The views of a scene show one set of named points, each view turned or mirrored, shifted and resized as a whole, with a little noise and some points left out.

Scene 1
View 1
k_809: [  2   0 -16 -10  -8  -1 -10  -3  11   0  -3   2  -5  -1   5  -3   3  -5
   8   1   5   1   3]
k_889: [  8  -5 -13 -10  -6   1 -16  -4  15   4  -1   1 -10 -11   2 -10  16 -14
  16  16  15  -3 -10]
k_350: [ -8  -4 -14 -13  -4   6  -5  11   5   3  13  10  -1  -6  -1   1   0   2
  10 -22  -3   7   0]
k_647: [ -6  -9 -16  -5   7   3  -4   4   8  10   7  13 -13 -10  -5  -4  12  -1
  14  -9   8 -11 -16]
k_715: [ -9  -1 -19  -8  -1   0   2  -1   6   2   4  10  -7  -1  -1   2   1   5
   6 -23   0  -7   0]
k_778: [ -7  -8 -17 -13   0   6   0   2  12   4  21  11 -11 -25 -10  -4  20  -5
  20 -30   7 -10 -16]
k_976: [  2  -3 -14  -9  -6   0 -13   2   9   2  -2   5  -4   1   4  -3   2  -2
   8   7   5   4   0]
k_544: [  4  -5  -9  -6  -6   2 -23  13   1   6  -9   4   0  15  11  -1 -14  -1
   2  27  -1  19   7]
k_879: [ -2   5 -17 -13 -11  -1  -5  -3   8  -5  -4   1   1   6   7   3  -8   2
   2 -12  -3   6  14]
k_870: [  0  -9 -10  -1   4   2 -19  12   0  11  -8   9  -6  13   6  -3  -8   0
   5  23   3   9  -3]
k_625: [-10  -3 -18 -11  -1   3   1   3   7   2   9  10  -6  -6  -3   1   3   3
   9 -26   0  -4  -2]
k_165: [ -2  11 -22 -10 -13  -7  -1 -15  10  -8 -15  -2   1  15  12   4 -10   6
  -4 -12  -3  -1  21]
k_569: [ -2  -3 -11 -14  -8   6 -11  11   6   2  12   7  -1  -8   1  -1   3  -3
  11 -10   0  12  -1]
k_398: [ -3   2 -20  -2  -3  -7  -7  -4   2   1 -19   4  -3  25  12   3 -17   9
  -5   6  -3   1  14]
k_656: [  0   5 -18  -5  -7  -8 -10  -4   4  -2 -19   0   0  24  13   3 -18   7
  -6   9  -3   5  18]
k_951: [ -4   3 -18 -12  -9   0  -1  -5   9  -3   0   4  -3  -1   3   1   0   2
   5 -17   0  -1   8]
k_90: [ -3   1 -20   0   1  -7  -6  -9   5   3 -17   5  -8  17   9   0  -7   4
   1   8   4  -8   4]
k_305: [ -6   1 -18 -11  -6  -1  -2  -1   7  -2   3   6  -4  -1   2   2   0   3
   6 -19  -1   0   5]
k_415: [ -1 -18 -10  -2  11   6 -16  14   6  17   8  16 -16 -13  -7 -10  15  -9
  20  14  14  -5 -28]
k_330: [ -4  -2 -17  -4   0  -3  -5  -1   6   4  -6   7  -7   7   4   1  -3   3
   3  -3   3  -4   1]
k_418: [ -5  -2 -13  -4  -2  -1 -12   9   0   3  -9   7  -1  19  10   3 -18   8
  -2   6  -4  10   9]
k_444: [ -5  16 -22 -14 -18  -7   2 -12   6 -14 -14  -4   7  22  14   9 -20  13
 -10 -24 -13   9  34]
View 2
k_951: [ -5   5 -12   4 -12   3  -5  14  11  -7  -1 -10  -1 -11   2   8  12 -14
  -8  -2 -14 -12   8]
k_90: [  8  10   0   7 -14  -3  14  25  11 -23  -1   8   6 -16  -3   9   3   0
 -13   3 -10  -9  -4]
k_889: [ -2  26  17  13  -5  21 -11  27   1 -10  16  -5   2   5   0  -4 -10   3
  -9   7  -8  -6  16]
k_544: [ -2  31   9  -2 -22  -1  20  21  -1 -11 -11 -12   0 -18 -15  12 -22  10
  -4  -1   2   0 -10]
k_656: [  3  13  -9   3 -24  -9  26  23  15 -21 -12   0   0 -25 -10  18   1   7
  -3  -7 -10  -5  -3]
k_809: [ -4  16   0   5 -11   7  -4  20   7  -9   3  -8  -2  -8  -2   5   0  -4
  -7  -1  -9  -7   9]
k_778: [-12  -1  -2   2   4  19 -37   6  -4   3  17 -18   1   9  13  -8  10 -34
 -21  10 -11 -16  11]
k_165: [  0   4 -20   7 -20  -6  14  20  25 -17  -8  -2  -2 -22  -5  16  18  -1
  -1  -9 -19 -10  10]
k_569: [-12  15  -1  -3 -11   8 -13   9  -1   2  -2 -23  -4  -5  -1   4  -4 -17
  -9   0  -5  -6   5]
k_305: [ -6   3 -13   1 -10   2  -7  12   8  -7  -1 -11  -1 -11   1   6  10 -18
 -11  -1 -11 -12   4]
k_444: [ -5  -3 -38   1 -27 -17  19  11  30 -12 -21 -10  -6 -32  -7  24  24  -5
   5 -19 -20  -9   7]
k_625: [ -6  -2 -10  -1  -6   4 -16   5   3  -3   3 -13   0  -6   5   2  11 -27
 -18   5 -10 -14   0]
k_870: [  2  26  14  -2 -16   2  15  20  -5 -14  -4  -7   3 -13  -9   6 -21   2
 -14   7   3  -3 -13]
k_715: [ -3  -4 -11  -1  -7   2 -11   9   5 -10   3  -9   1  -9   5   5  12 -23
 -18   5 -12 -13   0]
k_350: [-12   6  -7  -5  -9   4 -13   4  -1   2  -2 -22  -2  -8   2   4   3 -25
 -14   3  -6 -10  -2]
k_976: [ -2  19   4   5 -12   8   0  19   3  -9   2  -8   1  -7  -3   5  -5  -3
  -8   3  -7  -6   4]
k_418: [ -2  19  -5  -5 -22  -9  23  15   5 -11 -17 -11   0 -24 -11  16  -9   1
  -6  -5  -1  -3 -13]
k_879: [ -6   8 -15   2 -17  -2   3  14  15  -8  -7 -11  -3 -17  -3  11   8  -8
  -3  -7 -13  -9   6]
View 3
k_656: [ 11  15  -6 -10   4  -6  -1   1  -4  10  -4   2  -7  13  -1  17  11 -15
  -8  -7  -1 -11   4]
k_330: [ 9  8 -6  0  6 -1  7  1  0  4  1  0  6  8  0  8  2  2 -1  4 -2 -5 -4]
k_90: [10  9 -3 -2  4 -9  8  1  3 12 -4  3  3 12 -4 15  4 -5 -3  1 -1 -4 -3]
k_889: [  6   6   4  -2   7 -11  14   7 -15  -5  -6  -2   0  20   1   1 -16  10
   3  22  -6  -4 -15]
k_647: [  9   1  -3   8   9   3  14   1   1  -5   6  -1  16   7   4  -2  -8  19
   7  18  -5  -2 -11]
k_870: [ 19  12  13  -8   8  -8   4   4  -8   6  12   1  -3  10   3   8   2  -2
  -1  10 -12 -17  -5]
k_778: [  1  -2 -17  13   8  14  15   3  -4 -17   2  -5  20   5   8 -10 -12  29
   6  18   0   2 -12]
k_444: [  0  15 -34  -7   2  11  -6   1  -3   1 -13  -1  -5   8   2  14  19 -16
 -16 -22   8  -9  10]
k_715: [  4   4 -17   7   7  10   6   0   3  -3   2  -2  13   3   3   3   3  11
   1   3   1  -3  -4]
k_305: [  4   7 -19   3   7   9   5   1  -3  -6  -2  -3   7   6   5   2   2   7
  -2   1   1  -5  -3]
k_418: [ 16  13  -1  -8   6   1  -2   2  -3   7   8   1  -3   6   2  11  11  -8
  -5  -3  -5 -17   2]
k_415: [ 16   2  15   5  11  -5  16   4  -5  -3  15  -1  11   8   4  -4 -14  21
  11  29 -13  -8 -17]
k_350: [  8   6 -14   1   9  15   2   2  -7 -11   8  -4   9   2   9  -3   1  13
   0   6  -3 -10  -4]
k_569: [  8   8  -9  -2   9  10   3   4 -13 -14   4  -4   2   8   9  -5  -2  11
  -1  10  -5 -12  -7]
k_951: [  2   7 -19   2   6   7   5   2  -5  -6  -5  -2   5   8   3   3   1   6
  -3   0   2  -4  -3]
k_165: [  0  12 -23  -4   2   1   1   1  -2   3 -14   0  -3  14  -2  13   9 -10
 -10 -11   5  -3   2]
k_398: [ 12  14  -7  -7   4  -4   0   1   2  12  -1   2  -2  10  -1  17  12 -14
  -7  -9  -1 -10   3]
k_544: [ 18  16  10 -14   9  -7  -1   5 -14   3   8   0 -11  13   3   9   4  -9
  -5   5 -10 -21  -1]
k_879: [  4  12 -17  -4   5   6   1   3  -7  -3  -5  -2  -1   9   4   5   5  -3
  -7  -3   1  -9   0]
k_625: [  4   4 -18   6   8  14   7   1   0  -7   4  -3  13   2   5  -3   1  15
   1   5   0  -3  -6]
k_809: [ 5  7 -7 -3  7 -1  7  3 -9 -3 -6 -2  1 15  3  4 -4  3 -2  8 -2 -7 -7]
View 4
k_305: [ -4  -2  -9  -1   5   4   7   1  -3   4 -10   6  -2   3  11   2   0   0
  -1   3   2  -3   6]
k_889: [  8  11 -17  -2  -3  -8   4   6  -7 -16 -13   1  17  -4  17  -3  -5   3
  10   4  -7  -3 -13]
k_415: [ 10  16  -6 -17   1 -13  -6  11   5 -21  -4   7  14 -11  17  -5   5   7
  21   8  10   0 -10]
k_778: [ -2   5   3  -3  24  -5   9   6  -2 -16 -10  15  13  -4  18   3   2   6
   5  -8  17   3   5]
k_879: [ -4  -5 -14   2  -3   7   8   1  -4   9  -9   1  -3   7   8   1  -2   1
  -4   5  -7  -5   5]
k_398: [ -1  -2 -20  -3 -19  11  -1  -2   0  15  -9  -3 -13   5   6   0  -3 -10
   5  17  -8 -10   4]
k_350: [-2 -3 -4 -6  8  1  6  5  2  0 -4  5  1  2 10  0  6 11 -1  2  5 -1  7]
k_625: [-4  0 -3 -5 12  2  6  2  0  0 -8 10  0  0 13  2  3  2  2  0 11 -1  9]
k_444: [-12 -14 -18  10  -7  19  11  -6  -6  27 -13  -1 -17  14   3   5  -4  -6
 -16   7 -13  -9  14]
k_569: [ 0 -2 -7 -4  5 -2  6  8 -1 -3 -5  2  7  1 10 -2  5 15 -1  3 -1 -2  1]
k_90: [  0   5 -19  -4 -13   5   0  -1  -2   6 -12   2  -6   2  11   0  -6 -13
  10  13  -5  -8   0]
k_647: [  2   9  -5  -9   7  -5   1   4   1 -12  -8  11   7  -6  17   0   1   0
  13   3  12   0   0]
k_809: [  1   2 -15  -1  -3   0   5   3  -5  -2 -11   2   5   2  12  -1  -2   2
   3   5  -6  -5  -3]
k_715: [-6 -2 -5 -2  7  5  6  1 -1  4 -8  8 -3  3 11  3  2  1  1  3  7 -3  9]
k_976: [  2   4 -14  -4  -6  -1   2   3  -2  -2  -8  -1   4   1  12  -2  -1   2
   6   8  -6  -5  -3]
k_330: [  0   3 -13  -5  -5   3   1   0  -1   3 -10   4  -3   1  11   0  -2  -5
   8   8   1  -5   1]

In a view up to two points have been moved. Name them for each view, in the order of its rows, or write none.
view 1 | none
view 2 | k_418
view 3 | none
view 4 | k_715
